Each row is a point on a landscape with many valleys, with its height.
A ball rolls from a point to the lowest of its 2 nearest points, and stops where none of them is lower. Distance is the straight distance between rows; heights are no part of it.
Q_985: [111 133 134 132 109 124 147 120 148 100 105 137 139 129 111 175 120 130
 135 104 101 158 144 163 114 141 136 144 161]  h=51.2
Q_660: [113 145 134 173 122 134 136 108 131  92 145  98 133 110 111  56  91 158
 106 189 147 179 145  79 135 115 115 133  29]  h=10.2
Q_969: [109 170 101 112 158 141  92 154 115 145 113 151 119 102 141 119 101 130
 111 160 136 165  86  99 150 127 114 113  77]  h=20.5
Q_299: [103 146 102  87 162 137 146 117 127  98 147 128 121 199 154 110 113 193
  70 142 134  83 123 131  85  87 149 141 167]  h=4.6
Q_941: [142 113  93  87 116 156 118 117 108 120 111 157 119 147  86 114  95 153
 147 116 112 223 152 120 136 138 149 131  81]  h=9.8
Q_393: [131  96 145 143 115 150 106 108 116 105 162 128 120 144 111  98 127 112
 157 135 128 192 180 107 132 113 136 114 110]  h=14.8
Q_82: [111 174 129 166 180 134 108 126 133 140 130  85 150  81 167 110 107 134
 101 146 149 101  95 107 147 135 114 119 137]  h=59.0
Q_717: [137  96 152 136 122 117 163  99 160  53 144  67  78 136 120  87 145 177
 124 139 155 130 169 100  84 107 149 146  88]  h=8.3
Q_882: [132 121  97 121 121 106 120 195 122 190 105 151 172 150 169 162 173  63
 149  89  77  67 116 133 142 174 135 100 170]  h=32.4
Q_926: [138 145 111 102 182 114 141 115  99 108 121 112 127 167 150 114  91 146
  89 150 139  85 119 139 107 119 134 123 182]  h=6.5
Q_537: [135 107 113  73 159 132 132 129 105 157 117 195 133 152 109 166 122  87
 136 131  99 149 141 133 158 146 155 140 194]  h=33.4
Q_593: [125  93 161 112 121 154 108 108 120 124 181 180 127 167  99 128 147 106
 152 159 113 183 174 114 147 105 152 126 169]  h=7.3
Q_734: [100 113 150 117 122 155 119 102 140 142 167 108 127 104 138 134 138 201
 148 155 110  80 106 153  63 104 141 105 129]  h=53.7
Q_523: [122 162 113 107 159 107 119 181 109 188 137 197 133 153 162 174 178  78
 111 151  96  92  87 125 146 131 118 107 165]  h=13.9
Q_303: [152  75 116 107 137 123 132  78  97  99 114  88 141 145 113  92 102 141
 131 113 118 130 151 152 110 124 150 135 198]  h=12.3
Q_237: [126 197 116 132 160 111 130 108 150 134 138  64 124  86 148  73 116 168
 103 147 151  97  70 121 124 120 134 114 141]  h=59.6
Q_482: [120 106 176 161 152 125 118 160 174 144 154 119 104  99 169 152 171 115
 124 144 156  63 146  85 137 121 105 125  93]  h=57.8
Q_238: [107 132 140 142 107 107 167 142 195  58 110 127  93 137 116 133 126 166
  93 130 154 143 138 117 104 110 131 164  82]  h=12.9
Q_665: [112 189 101 105 121 156 153 127 162 101 122  47 136  99 107  94 116 177
 142 134 143 151 100 163  93 142 151  96 122]  h=20.0
Q_780: [124 119 119 179  91 140 147  96 150  92 149  50 131  93  98  38 117 154
 137 145 160 175 139 109 127 112 119 116  46]  h=15.6
Q_240: [107 163  89 107 162 120 137 111 134  98 106 107 150 160 139  97  98 139
  92  94 114 148 138 136 135 132 151 157 192]  h=46.9
Q_362: [ 98 130 146 133 127 171 100 123 157 142 166 144 136 120 140 134 104 196
  93 164 139 104 132 105 133  80  98 141  88]  h=38.9
Q_927: [137 164 122 135 134 109 131  68 144 100 163  65 142 156 138  39 118 207
  78 124 127  89 124 103 119  90 146 158 168]  h=3.7
Q_577: [152  85 109 160  91 142 134 162 115 127  94 110 137 119 123 139 129  53
 167  86 159 126 158 127 146 171 106 100  73]  h=25.5
Q_798: [ 88 156 133 103 160 100 161  73 149 122 159 101 124 137 147  77 141 215
  93 131  97  83 124 140  64  85 180 183 197]  h=53.2
Q_878: [120 100 167 205  85 139 122 128 159 124 159 107 132  99 126 125 162 109
 157 119 137 145 159 121 131 116 101 117  77]  h=12.1
Q_51: [ 81 104 132 146  87 131 137 173 199 118 111 145 144 119 148 185 160 123
 131  95 108  87 129 157 102 134 129 129 136]  h=52.0
Q_816: [106 154 127 188 129 163 107 152 133 136 164 115 150 123 144 104 107 133
 122 158 156 134 134 109 131 117  97  84  60]  h=34.1
Q_29: [123 106 154 171 110 162 116 175 105 164 109  90 159  78 153 148 139  96
 151 140 148  80 148 107 157 172  83 112  31]  h=33.8
Q_702: [137 122 144 179 154 144 142 123  95  95 118 108 148 132 132 124  73 118
  93 167 181 126 152  88 162 139  97 125  95]  h=26.3
Q_115: [136 122 133 106 106 114 144  91 119 138 146 178 122 161  85 152 151 136
 156  98  76 193 133 154 106 115 170 149 186]  h=50.3
Q_864: [149 174 161 129 164 138 112 147  76 155 136 182 123 134 133 180 124  85
 113 189 140 137 116  93 166 135 104 131 119]  h=6.7
Q_320: [108 158 106 159 156 156 112 183 106 139 138 185 141 149 136 162 124  99
 114 200 125 160 112 109 128 122 102  76  79]  h=37.6
Q_970: [148 159 154 144 128  83 143  89 116  48 127 107 133 171 107  93 119 178
  70 177 107 143 140  83 137 123 146 170 125]  h=24.3
Q_594: [144 106 166 123 148  98 128 136 102 160 127 128 146 122 144 167 173  74
 166 143  79  66 146 167  98 156 145 120 207]  h=53.8
Q_203: [166 152 112  96 120 120 118  85 104 132 124  72 109 122 112  71 113 161
 142 102 137 128 102 147 116 124 137 127 144]  h=13.3
Q_81: [122 142 128 151 119 139 115 134 150 140 164  88 131 123 152 106 148 138
 150 111 137 101 110 148 104 123 126  81 123]  h=37.9
Q_42: [137 139 161 132 131 125 131  66 126 125 138  83 132 114 132 116 133 162
 128 100 110 118 155 153 110 108 132 179 196]  h=52.1
Q_214: [132  89 147 143 113 162 146 125 112 100 103  90 111  92 117 132 126  76
 162 127 147 171 207 129 132 149 100 148  48]  h=43.6
Q_376: [124 153 129 128 169 132 133 140  94 139 130 195 144 151 122 177 111 109
  69 209 130 123  96 106 169 110  98 136 163]  h=18.4
Q_971: [118 129 162 135 184  81 141  97 134 151 162 119 129 109 157 108 146 139
 114 147 111  60 124 143 101 105 140 143 211]  h=52.8
Q_843: [126 163 130 137 148  99 138 119  96 197 148 200 167 141 124 163 135  99
 101 138  95 123  98 135 178 122 114 156 199]  h=28.2
Q_381: [113 154 141 120 129 146 126 129 124 139 112 101 132  72 129 162 108 164
 137 155 123 126 112 146 122 145 102 123  81]  h=19.9
Q_866: [135 120 160 149 126 116 122 131 129 115 109 134  99  99 126 113 119  98
 113 125 173 146 142  82 175 123 108 161  80]  h=55.2
Q_111: [143  92 136 117 130 110  85 106 113 164 140 158 107 102 123  94 144  97
 146 106 125 155 107  99 174 112 134 133 144]  h=64.0
Q_472: [149 155 110 136  89  99 132  78 122  93 117  96 147 135  84  77 103 185
 104 118 110 179 100 120 146 123 143 151 128]  h=29.7
Q_169: [167 157  93 136 155 113 128 122  81 138  95  95 132 107 125  98  91  97
 133 110 168 135  82 119 154 171 133  99 132]  h=36.0
Q_274: [118 125 148 115 143 107 125 109 122 138 108 132 130  79 129 159 114 143
 122 150 106 117  97 140 135 135 120 142 150]  h=22.3
Q_129: [ 91 163 143 140 181 140 119 126 142 125 167 129 144 147 167 131 129 130
 106 149 112 117 148 127 117 107 134 121 182]  h=36.3
Q_811: [160 116 143  92 134 118 141 107  91 100 138 153 104 196 108 130 108 128
 112 142 138 133 148 122 131 114 138 139 161]  h=43.3
Q_224: [194 131 117 144 126  87 137 106  89 133 102  90 112 110 109 107 123  86
 164  94 151 134  98 147 124 163 135 105 147]  h=37.5
Q_996: [103 174  84 150 159 155 130 166 124 115 121 142 149 150 147 158 101 145
  92 184 133 143  90 137 107 121 104  78 103]  h=32.6
Q_619: [166 126 109 155  86 124 115  80 108 139 157 104 138 142  97  89 130 143
 172  85 119 176 118 148 110 118 141  97 147]  h=9.9
Q_259: [151  97 133 128  71 113 141 138 132 141 110 135 135 133 119 188 181  85
 179  67  85 110 137 172 105 154 135 128 163]  h=51.1
Q_172: [101 149 115 181 145 141 113 136 178 102 162 102 141 121 148  73 103 170
  92 160 161 130 121  86 129  96 118 105  88]  h=32.1
Q_876: [138 130 118 126 102 145 131 153 142 129 119 177 134 182 119 174 124  91
 131  69 134 145 165 141 147 133 120 138 145]  h=52.5
Q_440: [147 157  83 148 159 143 126 154  83 126  95 132 134 138 130 120  77  89
 114 124 172 161 111  98 164 162 119 105  95]  h=33.0
Q_36: [102 163 113 153 136 176 121 180 147 140 122  88 141  97 155 121 116 130
 130 143 169 114 134 126 133 147  90  99  36]  h=34.8
Q_317: [142  95 153 177  58 128 135 113 139 133 149 116 132 124 108 149 152 138
 158  89 131 125 131 154 117 116 104 118 111]  h=9.7
Q_395: [110 143 107 126 132  96 139 105 134 125 135 134 129 129 124 106 106 183
  87 161 113 121  64 136 116 106 137 119 147]  h=29.5
Q_668: [125 100 158 123 128 171 119 112 131 105 106  83 122  79 125 137 116 131
 136 118 147 148 192 118 144 131 100 171  84]  h=43.0
Q_818: [104 114 127 146  82 139 117 167 178 142 100  93 163  93 155 166 175 109
 156  71 100  87 137 155 125 160 115 125 135]  h=52.3
Q_572: [114 179 146 123 152 128 106 187 135 158 123 167 128 130 166 181 169  75
 124 133 112 116 126 117 151 145 116 130 131]  h=20.1
Q_478: [143 101  88 116 103 141 114 181 122 148 112 117 116 130 138 127 147  76
 181  86 139 126 133 137 123 171 127  68  72]  h=28.5
Q_799: [141 135 159 148 158 148 141 151  84 112 125 161 126 146 124 177  96  87
 105 197 170 128 155  96 163 141  95 127  99]  h=20.3
Q_748: [104 159 122 172 146 163 115 189 123 147 107 145 138  86 145 119 103 102
 108 158 177 137 119  93 159 141  81 128  17]  h=31.2
Q_707: [121  82 169 100 134 151 129 150 130 134 114 166 145 113 127 204 142  76
 136 169 123  85 170 119 163 151 122 151 166]  h=39.5
Q_741: [133 127 138 137 177  71 124 124 105 132 137 154 114 122 144 115 130  90
 110 170 130 115  82 109 141 126 143 108 172]  h=13.4
Q_67: [111  85 167 133 118 157 116 137 143 126 106 134 146  83 127 185 125 117
 129 138 128 111 167 122 156 135  98 157 112]  h=41.5
Q_550: [117 134 113 143 148  72 161 130 130 151 131 186 146 146 135 147 134  86
  96 120 106 111 101 146 153 118 130 142 209]  h=26.8
Q_983: [129 136 100  97 107 136 126 162 122 181 130 174 137 169 139 175 153 123
 142  85  97 102 103 162 121 140 127 107 141]  h=32.9
Q_620: [120 159 104 123  95 128 152 160 152 133 116 143 117 152 132 173 128 152
 116 110 144  98  81 167  97 126 111 104 104]  h=53.9
Q_925: [115 121 145 180 105 125 112 107 167 122 160  84 113  67 125  73 143 141
 149 134 145 154 121 104 130 106 121 111  76]  h=15.2
Q_681: [ 97 194 103 141 123 140 113 128 152 103 125 162 162 158 117 109  91 184
  67 142 107 190 113 110 142  97 122 166 121]  h=28.0
Q_384: [162 121 127 151  88 124 126  70 121 139 151  70 132 119 109  91 153 144
 172  78 113 133 121 182  80 110 141 126 190]  h=11.2
Q_314: [165  82 149 165 114 121 119  97 107 110 117  81 112  77 121 114 159  73
 168 103 140 160 153 124 135 137 120 138 133]  h=39.6
Q_614: [102 128 154 132 123 142 139 148 148 135 159 178 130 164 140 189 141 144
 104 149 128  88 128 139 118 100 117 131 144]  h=31.3
Q_905: [151 177 109  88 142 119  95 103  97 146 139 108  92 119 135  66 105 145
 128 130 148 142  87  97 140 117 132 116  99]  h=14.9
Q_469: [128  88 118 132 133 151  95 180  98 158  99 171 162 115 129 159 126  60
 148 130 123 132 132  99 175 175 121 105 110]  h=26.4
Q_642: [188  80 133 150 107  96 139  94 103 103 115  71 103 100 107 105 146 101
 172 111 145 122 123 163  89 135 136 111 153]  h=38.4
Q_526: [161 103  74 118 121 110 122 173 119 184  70 157 169 116 133 172 155  58
 171  71  77 121 116 127 155 203 155 102 149]  h=34.6
Q_959: [137 124 179 151 154 108 124  65 135 130 172 104 134 111 137 104 127 172
 110 157 117  94 136 110 121  90 132 156 179]  h=52.4
Q_626: [ 99 134 114 180 166 144 124 193 142 104  92 161 155 107 149 162 101  75
  90 169 159 130 129  94 156 144 104 118 101]  h=50.7
Q_154: [111  73  97 117  76 147 130 162 148 127 100 152 126 112 104 139 113 133
 145 113 144 139 123 149 128 136 109 107  52]  h=15.4
Q_779: [147 132 136 118  97 154 138 109 103 134 121  65 134  93 108 144 112 164
 165 126 134 116 124 175  97 147 108 110 100]  h=17.6
Q_131: [ 99 130 126 125 135 145 108 158 147 124 139 195 133 145 120 142 121 120
 119 153 115 181 134 114 148 110 128 125 119]  h=26.0
Q_341: [132  60 151  98 106 136 127 110 135 103 117 167 116 122  90 148 128 109
 125 135 129 155 159 111 168 113 130 175 146]  h=25.8
Q_97: [135 137 122 111 138 149 117 117 118 105  94  85 122 105 125 118 101 119
 141 106 141 161 152 127 140 149 124 142 117]  h=44.6
Q_18: [104 127 105 114 105 150  95 192 172 142  79 142 127  83 135 136 141  96
 153  81 133 155 134 128 154 156 114 140  66]  h=19.7
Q_278: [167  93 122 162  59 134 131 104 106 135 144  90 118 112  93 117 161 118
 192  91 125 166 131 161 103 128 118  98  99]  h=7.5
Q_691: [153  50 145 121 123 144 128 120 110  93  95  92 101  82 121 147 141  56
 171 120 147 140 192 116 131 146 120 146 113]  h=41.3
Q_800: [103 148 119  82 124 116 144 138 111 193 161 189 119 174 151 155 170 139
 130 100  95  71  95 174  92 103 144 135 176]  h=33.3
Q_853: [129  71 159 136 111 137 129 137 132 106 109 195 128 118  79 133 103  93
 108 171 158 172 160  83 199 121 115 175 103]  h=29.0
Q_378: [138 121 141 122 114 119 121  98 110  71 156 126 104 173 105  75 117 153
 118 170 122 182 160  87 122 105 151 129  95]  h=9.5
Q_8: [105  75 122 119  93 139 145 137 156  99 118 120  90 109 108 105 126 143
 143 137 153 157 145 132 111 117 119 123  28]  h=13.5
Q_287: [119  89 128 102 111 137  78 137 146 156 156 156 101 134 142 100 161 109
 156  97 132 131 130 113 145 103 134 111 121]  h=63.6
Q_410: [ 82 146 136 125 189 109 155 133 147 106 142 169 137 149 151 160 135 119
  82 189 103 119 134 128 120 109 147 142 201]  h=34.4
Q_973: [151 169  88 121 148  97 114 137 124 180 121 133 126 120 141 106 148  85
 158  59 111 156  93 138 148 158 149 110 161]  h=23.4
Q_906: [121 194  84 122  88 131 123 100 136  92 122 112 167 157  88  67  93 219
  81 137  98 185  97 106 138 115 146 153 104]  h=28.9
Q_222: [127 148 163 148 109 126 139  85 137  91 128 107 134 130 112 137 118 165
 116 114 110 168 154 136 125 114 124 173 152]  h=51.8
Q_916: [134 163 127 114 120 111 174 125 160  67  95  84  93 135 123 135 112 169
 100 122 163 114 121 141  97 134 130 149 103]  h=14.4
Q_955: [149  91 172 122 155 108 136 119 122  96 139 110  93 131 135 142 158  88
 162 148 130 105 170 139  89 135 150 114 172]  h=40.5
Q_78: [160 160 101 134 160 111  97 109  74 174 142 167 133 130 124 102 101 114
 122 136 125 162  75  87 167 128 136 102 132]  h=20.2
Q_249: [150 200  92 128  97 122 145 128 127 143 137 134 116 178 118 127 118 158
 120  90 144 145  83 153 116 122 115 108 112]  h=53.6
Q_639: [ 87 146 148 132 152 130 155 141 161 129 169 208 130 173 133 177 150 139
  68 194 121 103 119 124 130  78 124 153 182]  h=32.5
Q_296: [151 145 128  78 118 133 142 116 103 153 117 112 111 153 127 149 130 157
 148  84 132  71 113 193  74 135 129 131 158]  h=9.4
Q_538: [123 120 181 112 156 151  98  95 106 147 147 149 147 111 120 140 129 101
 130 147 111 149 166 107 179 122 130 171 191]  h=32.8
Q_235: [136  76 108 123  77 156 139 187 121 139  77 162 144 123 111 177 118  52
 162 106 135 126 181 124 150 176  96 123  34]  h=22.0
Q_332: [143 126  83 107 137 144 121 132 118 121 109 200 151 175  84 135  85 137
 112 127 103 224 145 109 163 136 150 137 132]  h=17.7
Q_608: [105 152  90 122 157 123 152 161 146  75  95 132 112 144 139 145  93 150
  83 180 148 136 101 125 106 129 125 106  95]  h=29.9
Q_253: [111  77 134 118  97 139 139 186 138 131  99 156 117 103 126 175 138  88
 148 151 136 108 148 127 135 151  98 115  30]  h=18.3
Q_321: [159  81  91  86 134 115 145  85  92 150 120 134 139 154 105 105 118 123
 147  73 101 129 138 174 108 125 163 144 219]  h=10.8
Q_466: [144 102 104 131 108 126 103 185 115 165 112 111 150 133 161 134 167  79
 172  92 111  76 113 135 133 174 134  71 127]  h=30.9
Q_328: [152  79 113 140 131 148 101 138  90 156 129 150 160 136 117 138 125  72
 170 106 113 152 147 119 157 161 138  89 150]  h=20.4
Q_781: [ 99 147 120 132 131 163 115 128 153 124 163 111 135 158 154 114 119 174
 119 113 134 108 138 139 100 102 130 115 137]  h=37.4
Q_368: [142 185  84  95 143 116 103 117  97 158 136 161 115 126 116 104  99 162
 105 157 115 168  56 102 141 114 129 109 101]  h=17.0
Q_71: [ 94 124 134 136 124 188 111 185 159 136 129 100 143 117 166 155 142 136
 143 127 139  83 167 133 114 145 100 105  59]  h=37.2
Q_920: [115 126 129  89 143  93 129  99 146 125  94 119 108  82 133 114 122 148
 102 110 120 122  99 127 149 118 136 179 162]  h=23.5
Q_366: [110 114 171 163 146 140 116 155 180 117 128 115 104  77 149 124 145 104
 122 127 170 125 174  81 153 122 103 157  66]  h=56.5
Q_679: [112 104 135 144 169 129 158 146 179  82 125 103 114 121 158 167 118 138
 109 153 154  72 155 120  94 133 128 111 125]  h=59.8
Q_836: [168 186  83  65 114 113 126  73 105 130 128  86 122 163  97  44 117 190
 124  81 110 156  99 134 118 118 166 158 157]  h=12.4
Q_710: [143 125 153 140 148 118 127 105 122 104 154  78 104 131 140 103 131 134
 149 140 144 114 145 133  90 122 137 100 140]  h=39.0
Q_841: [168 102 157 100 145  89 142 112 101 118 139 157  91 168 114 136 145  79
 146 145 129 118 143 138 116 126 158 125 193]  h=42.0
Q_716: [126 162 119 115 113 130  95 146 152 167 115 120 117  96 138 123 156 111
 157  68 124 149 111 135 147 145 122 130 114]  h=21.9
Q_415: [152 138 137 160 150 105 140 108 106  71 130 105 132 170 129  93  89 147
  64 169 162 123 134  75 158 122 123 143 119]  h=20.6
Q_831: [152 112 120 121 107 110 152  91 137  54 121  51 106 147 109  61 125 180
 116 125 149 127 130 125  95 120 154 132 126]  h=5.9
Q_554: [101 144 105  92 158 109 128  97 105 184 157 158 150 144 144  95 128 132
 116  97  89 125 127 150 139 101 142 154 210]  h=47.6
Q_525: [121 148 109 146  88 161 147 108 170 101 145  29 139  79  94  56 130 169
 152 131 158 162 115 142 112 122 136  94  92]  h=18.2
Q_151: [146 163 129 141  68 127 124  97 140 140 155 115 113 134 106 101 124 172
 127  87 146 144 101 135 130  99 108 136  96]  h=54.0
Q_949: [120  79 149 119 105 154 143 151 127 108 132 185 111 151  96 148 106 119
 116 177 161 149 167 111 154 110 102 143  63]  h=32.7
Q_806: [103  96 169 122 155 155 143  91 158 119 160  94 122 111 140 148 138 205
 135 145 112  77 151 142  57 102 156 147 166]  h=53.5
Q_402: [103 120 114 103 125 140  99 184 168 133 101 197 118 125 126 142 137  92
 130 101 127 169 139 115 156 129 126 146 106]  h=22.5
Q_980: [147  70 186 158 136 160 109 118  89 143 140  90 135  84 139 143 134 101
 152 152 157  91 174 101 152 137  97 129  91]  h=56.6
Q_281: [100 166 115 134 112 178  81 152 136 171 166 173 144 138 144 139 120 170
 111 143 116 124 108 123 128  89  96 107  87]  h=39.7
Q_28: [118  77 130  75 142 137 114 157 112 173 120 193 153 133 128 179 155  66
 144 144  89  97 142 132 170 152 142 137 198]  h=36.7
Q_452: [ 98 146 124 157 161 128 148 159 155  78 126 133 110 120 134 121 106 147
  88 209 155 154 137  98 114 119 115 115  38]  h=24.4
Q_184: [139  89  91  56 111 159 112 109 113 126 106 126 105 137 103 112 108 157
 150  87 125 168 138 142 123 129 145 134 114]  h=5.1
Q_890: [102 161 102 102  95 114 156 101 137 126 140 154 117 184 112 114 131 187
 120  89 105 151  89 161  82 103 172 146 160]  h=3.2
Q_705: [109 109 185 123 146 145 129 114 157 110 162 144 108 118 122 153 123 185
  95 188 132 115 157  87 131  89 120 167 103]  h=37.7
Q_191: [148 157 134  97 151 121 129 114  91 151 154 126 107 169 146 124 126 154
 127 133 135  69 110 166  77 111 130 110 166]  h=8.5
Q_130: [127  92 129 122 160 128 128 154 133 104 112 109 104 119 160 139 126  86
 139 141 157  87 146 118 119 150 130  92 110]  h=61.5
Q_44: [129 142 120 135 110 135 101 114 106 186 155 146 164 122 122 144 128 143
 159 115  77 139  99 153 123 133 128  94 148]  h=48.5
Q_251: [137 149 126 103 162 124 120 108 105 127 108 120 128 142 137 122 107  99
 127  91 121 146 153 133 149 141 137 153 188]  h=46.1
Q_720: [160 166  85 116 108 140 148 134 121 123 112 140 128 190 110 150 101 131
 133  61 141 158 135 158 120 146 129 118 131]  h=53.1
Q_880: [164  87 173 128 119 133 106 140  78 157 132 108 142 123 137 162 167  91
 191 143  94  82 155 150 101 161 127  94 149]  h=54.4
Q_764: [126  96 154 164 144 119 145 134 173 115 143  85 101  89 147 131 142 153
 135 149 161  75 129 116 104 126 115 105  83]  h=58.7
Q_655: [127  71 145 107 111 109 141 101 159  87  97 126 106  97 113 140 125 137
 111 113 136 126 136 121 142 110 130 179 144]  h=24.5
Q_179: [118  99 147 142 105 115 185 119 180  70 123  93  76 106 110 120 137 173
 116 146 164 134 151 118  90 114 124 156  33]  h=11.0
Q_556: [134 122 146 127  97 139 109 101 103 158 166 168 137 140  97 158 152 132
 182 126  71 182 137 151 110 123 146 111 147]  h=49.4
Q_929: [160  98 141 112 134 127 126 116 113 143 108  78 134 116 149 134 155  99
 163  81 120  52 155 185  87 145 129 137 199]  h=11.1
Q_276: [162 102 149 130  75 135 130 154 133 136 122 139 124 157 127 183 168  62
 165  68 128 107 176 143 139 146 112 136 138]  h=51.6
Q_133: [114 100 144 121 153 132 115 171 151 139 122 105 134 117 183 153 165 100
 142 124 122  40 144 129 110 146 131 102 148]  h=62.8
Q_294: [ 98 120 160 120 146 127 145  68 169 100 159  93 119 116 129 107 139 234
 103 149 101 100 136 112  74  85 169 180 161]  h=53.4
Q_776: [ 96 113 122 168 146 136 146 155 140  99 120 133 120 103 125  72  93 118
 105 193 171 163 150  88 139 124 105 126   4]  h=17.4
Q_43: [166 139  82  75 117 116 148  71  94 155 119 125 133 168  93  91 115 174
 139  61  98 156 115 170 102 126 163 156 189]  h=11.7
Q_266: [107 139 104  98 111 135 148 123 127 103 140 165 117 212 124 128 109 187
  90 124 132 126 108 141  92  93 149 138 143]  h=3.8
Q_745: [128 166  99 110 142 120 115 107  87 226 151 160 171 127 139 129 126 143
 129 100  76 103  86 163 141 125 118 127 182]  h=48.0
Q_872: [112 131 110 140 169  98 129 166 128 145 132 173 129 140 166 159 146  91
  90 167 132  81  75 121 134 117 117  97 157]  h=9.6
Q_606: [169 145 102 143 134 109 128 158  99 164 117 150 138 168 138 152 128  61
 142  73 143 105 116 132 159 163 123  98 158]  h=25.7
Q_862: [164  75 166 130 114 137 118 143  75 149 120 118 127 112 132 162 147  74
 171 143 138  89 157 116 145 160 105 109  96]  h=55.5
Q_181: [134 147 116  96 127 122 148 145 122 166 106 105 142 136 158 159 146 116
 143  77 111  35 118 196  88 154 123 127 180]  h=10.1
Q_404: [140 108 137 114  91 121 117 168 124 171 149 204 116 161 122 170 163 102
 142 128 121 115 108 129 147 123 113 105 104]  h=31.6
Q_897: [ 92 104 111 134  92 148 119 161 186 115 104  98 122  72 125 120 161 115
 167  96 128 159 131 147 114 142 131 116  82]  h=17.3
Q_144: [119 167 111 136 110 118 129 177 157 133 114 164 101 131 132 147 125 129
 102 125 161 130  89 128 135 116  95 124  62]  h=54.2
Q_411: [109 119 140 128 146 143  95 161 110 154 117 138 118  74 143 134 123 107
 141 171 139 131 114  96 151 145 107 106  48]  h=25.9
Q_541: [152 126 146 147 171  73 132  94 101  96 122 107 117 129 136  79 105 128
  85 165 148 111 103  86 147 125 144 137 160]  h=16.8
Q_930: [118 169 138 131 174  80 153  69 120 137 160  91 145 127 149  61 124 168
  94 137 101  85 127 148  89  96 153 165 219]  h=53.0
Q_55: [107 176 154 120 128 143 102 171 163 148 130 122 116 119 170 157 171 107
 147  91 121 118 147 131 128 140 114 138 112]  h=23.7
Q_139: [116 170  92 116 150  74 143 126 144 154 121 128 121 118 144 100 147 108
 129  84 107 129  82 165 121 137 151 124 186]  h=24.6
Q_335: [116  74 159 113 136 120 152 132 154  80 121 150  87 118 112 141 118 138
  99 186 157 127 161  90 136 109 124 155  75]  h=35.5
Q_618: [106 179  82 106 135 121 143 120 154 102  99  95 148 118 121  91  90 205
  65 150 127 128  64 129 135 120 134 144 126]  h=30.0
Q_163: [127  99 165 112 124 139  97 102 105 158 164 125 121  94 132 133 136 162
 157 168 112  94 118 127 109 106 121 108 113]  h=54.1
Q_282: [119 124 163 125 154 146  82 116 102 173 136 116 160  87 154 136 153  92
 163 116  86 122 153 127 151 142 131 140 187]  h=35.1
Q_875: [123  96 130  83 135 117 108 143 147 146 131 127  91 131 162 121 166 107
 145  95 133  74 124 140 116 118 139 116 150]  h=63.3
Q_693: [152 110 116 105 158 135 117 113  88 150 135 203 147 160  89 130 102 103
 123 153 112 192 133  94 190 136 151 133 173]  h=26.9
Q_319: [116 142 135 159 135  80 137 134 165 124 121 137 125 115 144 139 148  83
 126  99 122 124 109 137 140 135 135 127 169]  h=25.6
Q_989: [ 97 132 141 159  92 143 160 152 173  94 114 117 135 126 131 197 137 136
 146 109 119 119 149 172  78 148 127 115 112]  h=51.7
Q_375: [112 179 138 140 132 114 144 124 146  64 126 146 130 178 119 130 113 175
  60 170 115 163 134 100 128 105 133 169 128]  h=26.5
Q_520: [129 131 163 171 151 155  99 109 114 138 139  72 144  73 152 116 117 124
 143 133 148 113 148 104 147 140 108 122 112]  h=57.9
Q_685: [ 99 103 139 177 156 144 112 199 130 128 118 152 164 112 163 176 136  67
 118 189 134  92 132  93 151 159 111  88 103]  h=46.2
Q_2: [103 138 120 130 129 103 121 113 139 121 157 172 129 153 122 108 123 149
 108 152 101 164 102 119 128  98 151 119 158]  h=28.8
Q_264: [106 193  95 141 128 147 142 141 166  82 120  86 140 140 127  86  96 190
  80 150 157 150 108 117 121 119 122 124  83]  h=31.0
Q_416: [113 136 173 141 125 129  98 120 121 188 167 185 159 113 125 152 161  95
 133 142  94 131 126 111 185 117 119 155 186]  h=30.2
Q_514: [134 141 128 130 138 112 144  84 162  81 141  41 115 133 134  53 140 180
 116 106 139 108 137 137  85 111 166 145 176]  h=4.5
Q_369: [167  98 143 114 104 130 158 107  97  76 121 113 100 173  99 138 103 128
 137 129 155 139 176 135 110 129 123 133 108]  h=44.8
Q_408: [131 154 100 112 107  98 174 116 164 100  86  87 118 106 110 123 118 147
 123  95 141 128  84 167 111 148 140 132 145]  h=15.7
Q_940: [116 133 147 135 161  71 157 117 123 150 128 132 140 110 151 144 153  97
 135 127  90  73 123 181  95 140 146 139 219]  h=53.3
Q_512: [171  77 125 120 129 137 118  99  74 122 124 117 132 144 104 120 108 106
 169 116 124 155 156 143 127 141 139 106 165]  h=15.3
Q_663: [143 125 144 143 100 120 139 116 134 113 126 117 104 123 115 114 107 160
 104 126 169 127 122 114 145 109  97 147  68]  h=54.3
Q_261: [128 115  97  62 100 141 145  99 127  82  99  98  91 152 104 109 128 173
 144  88 127 163 132 154  83 124 170 155 136]  h=3.6
Q_218: [159 140  87 118 112  70 154  79 105 110 109 138 141 159  79  87 102 173
 104 116  88 176  78 134 129 136 165 140 165]  h=30.5
Q_5: [118 132 130 156 148 149 102 200  96 156 122 195 149 122 133 174 141  57
 136 191 121 152 125  88 165 162 114  94  84]  h=36.8
Q_60: [167 145  79 154 146 132 112 167 103 169 110 167 145 149 130 132 116  70
 139  77 148 161 108 105 174 170 131  95 115]  h=28.7
Q_742: [111 122 153 175 112 146  79 178 111 176 116 124 167  67 150 133 152  91
 152 139 116 118 111  89 168 166 107 106  68]  h=30.8
Q_851: [139 112 107 124  93 111 143 101 137 132 111 131 126 122 101 148 154 116
 165  61  92 164 123 175 102 137 152 145 179]  h=50.8
Q_549: [159 126 103 103  83 129 154 120 131 126  86  82 117 100 100 143 120 139
 158  77 145 116 103 182 109 152 119 125 123]  h=16.5
Q_646: [124 120 177 142 105 138 114 144 138 151 168 172 120 141 130 162 154 120
 129 148 136 111 140 114 149 103 104 128 107]  h=29.8
Q_580: [103 119 105  82  92 113 169  93 147 103 104 114 108 144 109 111 137 191
 129  85 114 123  92 170  68 109 181 170 168]  h=2.9
Q_846: [131 154 117 141 131 130 114 133 112 103 143 140 114 155 121  74  98 129
 112 158 154 186 133  82 145 115 123 112  58]  h=1.5
Q_513: [122 164  69  95 170  87 147  89  95 154 131 138 159 168 129  64 106 143
  95  94  90 143 119 143 139 120 161 154 210]  h=47.4

Where does a ball stop that starts at each point below?
Q_362 => Q_927
Q_811 => Q_646
Q_882 => Q_927
Q_526 => Q_927
Q_163 => Q_927

Call two points neighbours if one is among the 2 nearest of the other. Go from one point of each pair to the other, from neighbour to neighbour, staying as low as possible. Name the highest point that can't be avoided.
Q_321 / Q_872 => Q_218
Q_646 / Q_580 => Q_800
Q_846 / Q_593 => Q_393
Q_927 / Q_278 => Q_665
Q_716 / Q_872 => Q_55
